A landscape with many valleys, sampled at points; each row gives a point and its height.
A ball rolls from a point to the lowest of its 3 nearest points, and stops where none of them is lower. Distance is the straight distance between rows; heights are no part of it.
kepa h=5.12: [18, -6, 2, 41, -14, 2, 5, -12, 1, -43, 4, -8, 1, 4, 25, 8, -43, -10, -1, -2, 10, 3, 8, -19, -8]
Tofif h=6.11: [-3, 16, 16, -27, -24, 9, -16, -7, -11, -20, -56, 15, 0, -19, 4, -12, 50, 14, 18, 17, 4, -29, 13, 4, 4]
momar h=6.13: [-4, 11, -20, 0, -19, 3, -4, -2, 9, 8, 2, 14, 2, 43, 12, -5, -42, 2, -30, -29, 1, 13, 2, -4, -14]
pedas h=5.42: [0, -1, 10, 19, -14, -9, -5, -3, -2, -23, 13, 0, -1, 21, 12, -19, -58, -9, -16, -24, 17, 28, 3, -11, -8]
Foter h=6.70: [-14, 10, -40, -44, -8, -32, 17, 6, 15, 17, 26, -14, -14, 11, -3, 28, 23, -28, 12, -11, 12, 30, -21, -4, 3]
bef h=4.35: [-26, -14, -5, -24, 12, 24, 9, 3, 4, 41, -32, 48, -44, -2, 4, 17, 45, -2, 0, 3, 2, -27, 1, -8, 9]
pil h=4.63: [-9, 13, -2, -18, 24, -21, 13, 2, -1, 31, 2, 17, -8, 17, 4, -3, 36, 22, 5, 36, 0, 11, 3, 13, -1]
les h=4.10: [0, 10, 39, 31, 3, 24, -4, -12, -13, -4, -51, 38, 30, -19, -9, -8, -13, 21, -21, 30, -22, -26, 2, 8, 8]
Zene h=3.73: [-9, 2, 6, 0, 1, 31, -14, 17, -40, -21, -69, 24, -13, -23, 12, -33, 45, -25, 23, 28, 7, -28, -9, 26, -6]
fifu h=4.40: [-3, 16, -5, 7, -19, 6, -12, -20, 5, -26, 9, 14, 7, 17, 17, 10, -37, 7, -11, -20, 9, -1, 7, -14, -24]
Fubud h=4.26: [35, -9, 1, 40, 14, -1, 5, -8, -6, -28, 17, -42, 6, 10, 17, -2, -55, -11, 4, 11, 15, 36, -17, -14, -15]
teb h=5.41: [-17, 0, 12, -41, 1, 26, -6, 3, 9, 40, -15, 29, -33, -11, -13, 6, 56, 12, 17, -16, 1, -49, 10, 9, 8]
Sezen h=4.70: [3, -26, 20, 40, 36, 19, -14, -4, -7, -22, -41, 14, 34, -8, -9, 2, -20, -4, 0, -1, -19, -15, 7, 7, 1]
bubuf h=5.70: [11, -4, -1, 38, 35, 58, -6, -17, -35, -20, -31, -42, -8, -3, 8, 10, -65, 19, 15, -19, -42, -6, -3, -25, 2]
nufef h=4.05: [-14, 20, -2, 3, -26, 11, -20, 19, -4, -17, 17, 14, 1, -19, -3, -9, -9, 16, 16, -10, 0, 6, -15, 26, -36]
Sus h=4.23: [-13, -11, 20, -41, -16, 17, -17, -4, 17, 28, -23, 25, -38, -14, 14, 6, 46, 3, 10, -21, -7, -31, 7, 2, 2]
folaz h=4.85: [-1, 9, 7, 9, -10, -5, -23, 22, 12, -27, -10, 15, 5, -28, -10, -18, -2, 3, 11, -11, -14, 6, -3, 5, -9]
rol h=5.35: [35, 0, 2, 31, 2, -9, -5, -29, -8, -17, 28, -63, 17, -1, 11, 0, -48, -9, 1, -4, 21, 43, -29, -7, -17]
Bas h=1.66: [3, -8, -20, 44, 9, 14, -20, 13, -6, -19, -12, -35, 31, -15, -22, -3, -24, 4, 22, 10, -4, -18, 19, -6, 23]
Bul h=4.84: [-17, 0, 27, -36, -5, -56, 27, 18, 14, -7, 24, 17, -28, 16, -16, 40, 53, -21, 17, -19, 25, -13, 13, 11, 22]
rupe h=3.46: [16, -4, -2, 57, 8, 25, -11, -4, -6, -21, 8, -20, 30, -12, -1, 13, -37, -6, 3, 24, -8, -22, 23, -19, 36]
val h=7.86: [-1, -12, 12, -37, -30, -45, 30, -23, 19, 9, 67, -1, 9, 10, 25, 32, 8, -6, -22, 2, 6, 42, -3, -7, -16]
Peb h=5.59: [14, 9, 4, 3, 0, -24, -11, -7, 6, -8, 13, -3, -16, 21, 9, -19, -49, -8, -32, -20, -2, 31, -1, -7, 7]
dekun h=7.20: [0, -16, -31, -38, -22, -29, 33, 5, 24, -11, 60, -8, 9, 1, 13, 2, 5, -4, 3, 11, 9, 36, -1, -15, -1]
Boz h=2.38: [-30, -8, -2, -25, 35, -14, 40, 22, 4, 12, -10, 25, -32, 16, 2, 12, 43, 4, 22, 34, 9, 1, 4, -5, 8]
zaz h=3.54: [-13, 28, 39, 7, -5, 72, 3, -5, -8, -6, -50, -2, -3, -48, -17, -17, -27, 5, 6, 22, -26, -23, 2, -1, 3]
tav h=4.18: [-2, -2, 25, -50, -9, 29, -29, -1, -7, 18, -32, 9, -30, -3, -12, -12, 58, 5, 22, -6, -12, -34, -7, 29, 7]
kol h=2.23: [3, 1, 41, 34, 19, 50, -7, 0, -19, -4, -37, 8, 19, -23, -12, 12, -42, 18, -2, 4, -20, -39, -11, 3, -11]
zame h=6.27: [-6, -2, -26, -22, -14, -12, -12, -6, -1, 36, 7, 21, 15, 31, 13, -1, -3, 11, -25, -11, -2, -2, 3, 25, -16]
zemo h=7.41: [-23, 7, -17, -57, -17, -29, 26, -14, 22, 32, 50, -23, 3, 4, -2, 29, 13, -25, 8, -6, 10, 48, 7, -20, -20]
Depev h=1.42: [-26, -14, -7, -24, 34, 11, 26, 22, 6, 25, -30, 33, -23, 25, -7, -12, 67, -14, 26, -6, 22, -20, 7, -10, 14]
risa h=6.99: [-5, -9, -15, -15, 12, -41, 26, 19, 5, 3, 18, 5, 0, 11, 13, 25, 48, 8, 5, 13, 16, 0, -1, 27, 15]
zut h=4.27: [-8, 14, 21, -42, -11, 11, -26, 1, -15, 4, -45, 5, -19, -27, -1, -14, 58, 9, 20, 0, 4, -30, -4, 18, 4]
debo h=5.75: [25, 7, 9, -2, -4, -28, -14, -22, 12, 10, 19, -18, 12, 32, 6, -32, -49, -11, -26, -9, -10, 39, 9, -1, 8]
Led h=3.76: [0, -4, -15, 46, 26, 9, -7, -18, 4, -16, 11, -26, 14, -19, -8, 15, -47, 18, 2, 10, -6, -21, 30, -2, 47]
Talip h=7.27: [-7, -4, -31, -41, -17, -29, 35, 13, 28, -1, 49, 2, 4, 5, 12, 15, 21, -21, 5, 8, 7, 46, 1, -26, 0]
bifo h=3.98: [42, -24, -17, 18, -8, -16, -27, -31, 23, 5, 61, -24, 35, 11, -20, -26, -23, 1, -43, -14, 2, 10, -8, 6, 4]
turum h=3.97: [5, 15, 61, 24, -18, 59, 8, 1, -10, -25, -35, -15, -17, -34, -6, -15, -25, 17, 29, 14, -34, -42, 8, -2, 0]
Pana h=3.85: [-8, 28, -1, -7, -12, 23, -16, -13, -25, -17, -73, 20, 4, -31, 6, -26, 42, 4, 24, 41, 5, -25, 9, 3, -2]
fov h=5.94: [-11, 2, -17, -20, -5, -15, 3, 7, -14, 31, 10, 17, 20, 35, 12, -9, 10, 23, -3, 24, -1, -12, -3, 36, 3]
nugiv h=3.77: [37, -48, -30, 18, -14, -8, -10, -21, 17, 6, 62, -15, 33, 2, -25, -13, -23, 5, -37, -15, 6, 17, -14, -11, -8]
vof h=1.72: [-3, 27, -14, -15, -9, -6, -20, 2, -8, 6, 22, 19, 6, 10, -5, -4, -4, 24, -6, -10, 3, 4, -12, 16, -27]
poti h=3.27: [45, -40, -23, 26, 8, -30, -9, -27, 36, 20, 51, -14, 29, 11, -10, -10, -17, -3, -38, -26, 7, 16, -4, 13, 5]
Ris h=3.87: [10, -11, -2, 66, -27, 6, 12, -16, -5, -34, 18, 3, 17, -6, 11, 9, -39, -5, 13, -5, 15, -8, 6, -24, 9]
tesaf h=6.46: [5, -13, -52, -9, 0, -28, -2, 9, -4, 27, 9, 7, 23, 36, 6, 13, 14, -9, -9, -2, -14, 11, -10, 7, 7]
kela h=5.26: [9, -20, 2, 38, 12, -2, -18, 21, -2, -38, -52, 22, 7, -11, -6, -14, -7, -14, 9, 1, -15, -16, -1, 16, 11]
niz h=4.83: [-6, 5, 12, 12, -4, -14, -16, 28, 4, -25, -23, 21, 5, -29, 3, -8, 3, 4, 4, -18, -14, 0, -1, 13, -6]
vul h=5.09: [-21, -2, 12, -45, 10, 24, -10, 10, 4, 44, -23, 15, -23, -1, -20, -4, 52, 7, 39, 1, -6, -48, 0, 20, 14]
Guke h=3.24: [-12, 17, 38, 20, 7, 39, -14, -11, 0, -9, -46, 19, 19, -35, -13, 4, -32, 23, -10, 34, -1, -38, -1, 6, 3]
Gek h=4.41: [-9, 19, -8, 7, -20, 0, -21, 28, -13, -28, 10, 4, 13, -17, -6, -9, -9, 13, 7, -15, -1, 3, -1, 14, -25]
pulo h=8.31: [-17, 10, -25, -31, 0, -50, 32, 1, 10, 52, 24, -21, 8, 45, -47, 25, 31, -32, -13, 11, 49, 9, -12, -19, 2]
Vov h=5.81: [-8, 9, -7, -18, 8, -47, 29, 25, 12, 31, 24, 14, -36, 32, -26, 37, 30, -44, -12, -27, 27, 11, -25, 8, 1]
gunan h=1.85: [-19, 25, -17, -5, -14, 8, -15, -10, -19, -1, 15, 15, 15, 13, 15, 2, -25, 15, -12, -21, 9, 8, -7, 5, -26]
Naz h=4.25: [7, 25, 58, 32, 0, 75, 9, -4, -24, -14, -7, 0, -10, -30, -3, 3, -38, 21, 29, -8, -31, -32, 4, -9, -13]
kap h=3.90: [-3, -6, -18, 46, -8, 11, -12, 0, -4, -35, 14, -10, 31, -16, 8, 4, -29, 7, 11, 2, 20, -9, 20, -12, 6]
lenu h=1.38: [-9, 2, -9, 42, -21, 12, -11, 7, -1, -37, 10, -12, 22, -8, -15, 0, -20, 3, 28, 7, 11, -5, 22, -4, 1]
geraf h=5.64: [-6, 14, -9, 5, -8, -16, -7, -14, -1, -19, 14, 8, -5, 33, 15, -14, -43, -12, -25, -22, -1, 30, 7, -19, 2]
lutok h=4.73: [-14, -2, 10, -42, 19, -33, 31, 24, 10, -9, 4, 4, -29, 16, -5, 26, 53, 6, 23, 4, 19, 0, 20, 9, 9]
gen h=6.80: [28, 19, 18, 24, 3, -12, 3, -16, 14, -18, 26, -31, 2, 12, -2, -9, -56, -8, -8, -5, 26, 41, -3, -4, -3]
gul h=3.69: [-5, 7, 31, -47, 5, 40, -20, 14, -7, 20, -42, -6, -26, -2, -3, -26, 63, 1, 41, -20, -13, -22, -8, 34, 2]
pevu h=5.39: [-3, -4, 20, -3, -20, 3, -21, -1, -19, -31, -56, 29, 12, -27, -5, -24, 27, 3, 8, 18, -11, -21, 27, -1, 3]
gub h=6.06: [-6, -9, -21, -11, 18, -34, 5, 25, -10, 21, 3, 0, 11, 18, 3, 8, 49, 27, 10, 27, -8, 6, 5, 16, 1]
lum h=5.43: [-7, -6, 1, -23, 3, -39, 29, 14, 0, 14, 27, 2, -14, -1, -4, 39, 50, -31, 2, -32, 6, 17, -24, 16, 6]
bavo h=5.40: [10, -6, 17, 26, 23, 13, -17, 18, -5, -28, -51, 29, 26, -12, -10, -10, -22, -9, -8, 24, -17, -27, 5, 5, 3]
til h=1.79: [-27, -2, 2, -30, 38, -21, 41, 31, 0, 13, -24, 30, -32, 27, 4, -1, 65, -26, 13, 8, 14, 0, 20, -16, 3]
Kur h=3.53: [-22, -2, 3, -31, 7, 13, 2, -4, 10, 37, -20, 39, -45, -4, 22, 12, 43, 4, -4, -7, -4, -36, 3, 1, 5]
veke h=6.37: [-3, -13, -37, -6, -8, -15, -3, -3, 1, 8, -3, 6, 12, 48, 2, -9, -12, -12, -26, -8, -18, 23, 7, 2, 15]
Nogaz h=4.34: [-26, -2, 5, -27, 18, -34, 14, 34, 2, 12, 4, -5, -19, 20, -3, 5, 58, 15, 19, 27, 14, 4, 7, 3, 8]
ninur h=7.92: [-20, 10, -31, -31, 13, -39, 18, 5, 10, 55, 25, -10, -22, 32, -43, 17, 33, -45, -9, 12, 31, 24, -26, -21, 2]
sike h=0.94: [34, -3, -10, 57, 10, 0, 38, -15, -13, -29, 19, -35, 10, -17, 15, -6, -48, -29, -1, 12, 7, 30, -17, -20, -10]
mil h=5.60: [24, -14, 0, 4, 5, -27, -18, -33, 16, 13, 45, -33, 30, 6, -24, -22, -34, 6, -30, 0, 10, 30, 3, 14, 18]
zuled h=3.50: [-16, -2, 52, -54, -5, 22, 3, 15, -8, 20, -49, 22, -39, 27, 4, -23, 50, -27, 31, -6, -10, -38, -12, 38, 6]
Kaz h=2.89: [1, -9, 26, 21, -2, 3, -19, -9, -19, -31, -49, 34, 19, -19, 3, 0, 10, 3, -1, 29, -18, -29, 21, 12, 6]
tid h=1.88: [-12, 7, -10, 44, -35, 13, -11, -20, 1, -39, 26, 2, 16, 10, 5, 10, -32, 1, 8, -15, 21, -7, 12, -8, -12]
bel h=4.93: [4, -5, 22, -19, -21, -16, -15, 27, 4, -17, -46, 32, -21, -29, 14, -4, 18, 11, -10, -14, -12, -26, -2, 6, -6]
zovi h=5.87: [27, -7, -8, -11, 0, -35, -16, -18, 9, -8, 29, -38, 10, 18, -18, -30, -32, -3, -31, -8, 0, 31, 11, 4, 15]
Mefe h=5.11: [-6, -6, 14, -28, -3, -43, 35, 23, 7, 25, 32, 8, -33, 13, -18, 39, 32, -29, -10, -30, 19, -7, -3, 18, 7]
noz h=4.28: [5, -12, 11, 20, -4, -20, -17, 17, -5, -35, -37, 36, -2, -23, 10, -9, 15, 1, 7, 5, -6, -18, 13, 7, -11]
firer h=2.09: [-19, 6, 30, -57, 6, 28, -5, 7, 0, 41, -29, 3, -44, 2, -15, -21, 54, -7, 40, -10, -9, -35, -13, 29, 10]
Mamaf h=5.58: [39, -6, 9, 31, -1, -7, -20, -33, -4, -20, 29, -59, 25, 4, 0, 5, -36, -1, -12, -25, 27, 35, -10, 2, -16]
mide h=7.84: [-16, 25, -29, -35, -18, -48, 23, -26, 6, 44, 33, -16, -15, 23, -17, 42, 22, -10, -21, 4, 21, 33, -5, -19, -2]
kibit h=4.09: [-2, 5, -3, 41, 47, 42, -6, -11, -5, -10, -23, -40, 4, -3, -8, 3, -50, 8, 6, -14, -28, -7, 12, -13, 25]
Fupi h=4.88: [-7, -12, 22, -31, -33, 3, -12, 2, 1, -10, -32, 34, -32, -15, 22, 13, 23, 12, 0, -16, -12, -14, 8, 12, -1]
Sokup h=5.62: [0, 4, 4, -29, 15, -51, 43, 24, 14, 28, 26, 21, -35, 26, -15, 44, 30, -35, -4, -32, 20, 10, -30, 12, 0]
tati h=5.38: [5, 25, -3, 22, 34, 48, -17, -2, -17, -9, -20, -34, -12, -7, 14, 11, -49, 28, 1, -5, -24, -1, 13, -18, 8]
Tutan h=5.93: [33, -1, 7, 42, 0, -9, 8, -7, -1, -31, 16, -19, 7, 10, 14, -13, -48, -12, -6, -7, 19, 38, -17, -9, -6]
Boban h=4.89: [40, -11, -13, 16, -16, -20, -28, -31, 11, 21, 51, -35, 28, 11, -20, -4, -39, 11, -28, -17, 19, 25, -9, 10, -5]
daner h=6.15: [3, -29, -19, -4, -14, -34, 16, 1, 36, 12, 66, -21, 30, 16, 8, -28, -3, 5, -21, 25, -4, 23, 14, 3, 1]
runu h=7.75: [1, -22, -7, -27, -31, -38, 28, 6, 15, -3, 76, 0, 26, 3, 25, -8, 15, 1, -5, 13, 22, 33, -2, -22, -19]
Nifaf h=5.05: [-9, 20, -4, 19, -29, 6, -10, 4, -8, -11, 23, 6, 20, -4, 3, -10, -17, 4, 12, -21, 15, -8, 3, -5, -26]
gasu h=3.36: [43, -26, -46, 38, -13, -16, -10, -44, 20, 6, 45, -44, 7, -5, -6, 8, -45, 0, -57, -46, 8, 21, 4, -34, -11]
Nosug h=5.32: [25, 2, 38, 43, -11, 60, -4, -1, -39, -24, -5, -32, 8, -54, -4, 1, 1, 13, 38, 6, -48, -37, 20, 4, -6]
boko h=7.53: [-27, 20, -19, -45, -10, -35, 26, -21, 20, 36, 37, -29, 7, 11, -1, 31, 16, -22, -6, 9, 13, 41, -18, -31, -9]
Vopu h=3.70: [18, -18, -11, 59, 4, 16, 8, -13, 4, -21, 25, -20, 28, -19, 19, 35, -56, 12, -6, 7, -5, -17, 13, -1, 37]
vig h=3.35: [-25, 28, 0, -11, 6, 6, -15, 13, -1, 2, 11, 14, -21, -14, 5, -17, -6, 32, -7, 1, -9, 0, -11, 23, -34]
pim h=5.10: [55, -16, -14, 28, -6, -26, -16, -58, 0, -9, 38, -54, 21, 6, 1, 22, -38, -1, -31, -41, 11, 31, 5, -13, -9]
Bodu h=4.71: [-31, 4, -6, -22, 42, -14, 12, 21, 13, 27, -10, 23, -37, 5, 8, -9, 35, 18, 9, 27, 18, 7, 4, -8, -7]
Kudo h=5.25: [1, 7, 4, 24, -25, -7, -1, -10, 3, -17, 13, -2, 3, 17, 21, 7, -48, -11, -10, -17, 29, 19, 7, -31, -11]
Kozib h=3.23: [3, -5, 34, 37, 32, 39, -7, 3, -28, -5, -45, -7, 9, -1, -12, 16, -41, 21, -9, 1, -34, -23, -7, -4, -5]
tuve h=2.84: [-3, 8, -14, 52, 32, 30, -20, 0, -14, -6, -17, -32, 22, -5, -20, -3, -28, 4, 4, 16, -17, -17, 19, -13, 34]
zesun h=4.66: [15, 0, 19, 28, 22, 70, 13, 4, -36, -8, -29, -16, -1, 0, 11, 26, -41, 19, 11, -20, -22, -29, -7, -12, -10]
zepe h=6.07: [16, -4, -10, -5, -11, -28, -17, -1, 19, 7, 5, -2, 7, 41, 3, -22, -34, -13, -33, -6, -2, 30, 11, -1, 8]
gofa h=6.51: [-19, 10, -20, -20, -5, -34, 44, 7, 13, 34, 36, -6, -18, 14, -23, 34, 36, -29, -2, -30, 22, 35, -28, -6, -17]
binom h=5.34: [-8, 3, -13, -11, 15, -8, -12, 13, 3, 29, 8, 6, -3, 8, 4, -10, 15, 18, -5, 25, -1, 4, -10, 25, -17]
Nerat h=3.05: [-6, -1, -21, 31, 4, 14, -19, -3, -10, -24, 6, -26, 23, -20, -11, -3, -29, 6, 20, 10, 10, -15, 17, -8, 10]
Vobe h=3.02: [-11, 23, 26, 7, -2, 58, -10, -1, -4, -6, -44, 13, 3, -29, -13, -31, -25, 9, 0, 27, -9, -21, 0, -20, 7]
kavu h=3.33: [-25, 27, -8, 5, 0, 57, -6, -3, -18, -18, -70, 23, 3, -33, -1, -23, 29, -15, 17, 35, 0, -20, -18, 10, 2]
moku h=4.64: [28, -37, -20, 11, -14, -34, 7, -6, 18, 7, 70, -4, 32, 4, -10, -27, -20, 12, -34, 12, -2, 21, -13, 0, -1]
Sonol h=7.34: [-19, 2, -12, -47, -25, -32, 39, -2, 34, 11, 53, -12, -2, 6, 18, 18, 17, -10, 9, 1, 20, 48, -2, -22, -7]
Bizu h=4.33: [-12, 22, 21, 10, -6, 23, -21, -10, -18, -16, -50, 39, 26, -25, -14, -21, 16, 4, -7, 37, -5, -27, 17, -3, -5]
guga h=4.65: [-2, -2, 11, -31, -25, 8, -25, 17, -2, -5, -32, 20, -23, -23, 24, 1, 39, 6, 15, -26, -12, -37, 12, 9, 6]
mobeg h=3.93: [-4, 20, 6, -15, -4, 33, -31, 1, -19, -17, -62, -1, -18, -29, 4, -31, 60, -10, 32, 12, 5, -16, 1, 9, -2]
zezal h=4.61: [8, 10, 34, -46, 3, 28, -13, 9, -25, -2, -69, -2, -34, -2, 1, -24, 49, -18, 34, 2, -5, -19, -17, 38, 3]
Felev h=3.14: [-9, 1, -3, -18, -8, -5, -15, 25, 7, 5, -16, 29, -53, -30, 16, -10, 11, 6, -1, -6, -11, -7, -24, 15, -8]
defif h=4.51: [-17, 16, -12, -24, 19, 2, -1, 19, 6, 32, 3, 23, -35, -6, 6, -21, 9, 9, -3, 13, -3, 7, -7, 8, -9]
rap h=5.31: [-11, -12, 1, -30, 10, -50, 16, 38, -2, 5, 20, 5, -14, 23, 12, 26, 59, 14, 15, 17, 15, 11, 7, 19, 18]
vifu h=7.25: [8, -25, -28, -23, 1, -31, 19, 30, 4, 3, 9, 6, 12, 12, 20, 39, 47, -7, 9, -16, -5, 4, -13, 4, -6]
tivup h=7.59: [-13, 16, 2, -47, -18, -43, 37, -30, 16, 35, 45, -11, 0, 22, 2, 33, 7, -6, -17, 6, 12, 40, 2, -19, -19]
piz h=3.47: [38, -14, -17, 71, 23, 5, 15, -1, -7, -19, 29, -25, 7, -21, 26, 15, -30, -6, -17, 13, -2, 4, -8, -20, 27]
vutop h=3.63: [-9, -16, 8, 40, 34, 32, -16, 4, -14, -7, -35, -5, 25, -7, -23, 2, -47, 5, -1, -2, -37, -22, -3, 3, -4]
zet h=3.55: [-16, -8, 5, -28, 30, -22, 10, 15, 5, 8, 9, 8, -12, 14, 3, 8, 46, 12, 10, 34, 13, -2, 6, 0, 10]
Zun h=4.87: [13, -5, 28, 35, 32, 30, -13, 7, -9, 0, -48, 26, 27, -7, -13, -10, -22, 7, -23, 18, -25, -24, 1, 14, -15]
sivi h=7.06: [-3, -19, -15, -27, -27, -34, 29, 7, 28, 0, 50, -11, 11, 2, 24, -16, 12, 2, -1, 15, 7, 31, 8, -14, 4]
ketid h=2.41: [-23, 32, 3, 8, -1, 54, -5, -8, -9, 1, -71, 25, 7, -44, -14, -39, 8, -3, 8, 28, 10, -11, -1, -1, 2]
ripu h=7.09: [-9, 10, -27, -40, 11, -35, 22, 1, 3, 34, 35, -18, -22, 27, -24, 42, 30, -30, 1, -11, 20, 30, -27, 0, -11]
mog h=5.22: [22, -11, 19, 34, 22, 63, 5, 2, -48, -25, -18, -21, -9, -12, 18, 13, -38, 20, 8, -9, -38, -34, -7, -28, -17]
putiv h=6.73: [7, -16, -43, -17, -16, -26, 11, 7, 25, -5, 24, -1, 12, 31, 10, -28, -7, 2, -8, 10, -18, 22, 13, -8, 33]
sor h=1.98: [-10, -1, -2, -26, 12, 11, -2, 0, 12, 18, -7, 43, -40, -11, 21, -1, 26, 12, -1, -5, -8, -6, -7, -2, -5]
Gepam h=2.16: [-19, 28, 15, 5, 0, 54, -13, -10, -5, 1, -73, 28, 22, -41, -13, -36, -17, 8, 1, 32, -3, -18, 6, -8, 21]
Vef h=4.53: [7, 3, 38, 46, 2, 76, 6, 9, -33, -18, -16, -20, -7, -23, 17, 8, -33, 24, 22, -15, -44, -41, -5, -13, -23]
tet h=6.50: [6, -5, -23, -3, -16, -21, 15, 1, 23, 6, 30, -9, 10, 27, -4, -20, -17, -17, -27, 1, -8, 39, 15, 5, 32]
zis h=2.69: [45, -43, -36, 30, -3, -21, -14, -45, 17, 12, 50, -36, 16, 8, -9, -1, -34, 6, -40, -49, -5, 23, -9, -14, -9]

Call two points neighbours if one is among the 3 nearest of the other. Go from one point of each pair to the other, from neighbour to neighbour, staying as low as possible. Name the highest point that can't be avoided.
firer and kol -> zut
kol and tid -> niz
sor and zis -> Mamaf
vof and Depev -> defif
Depev and sor -> bef
Bas and sike -> piz
lenu and vof -> fifu
kol and Gepam -> Guke

Where does a ball stop that starts at each point below?
zovi -> zis
daner -> zis
zut -> Gepam
geraf -> vof
pulo -> Mefe
mide -> Mefe
boko -> sivi
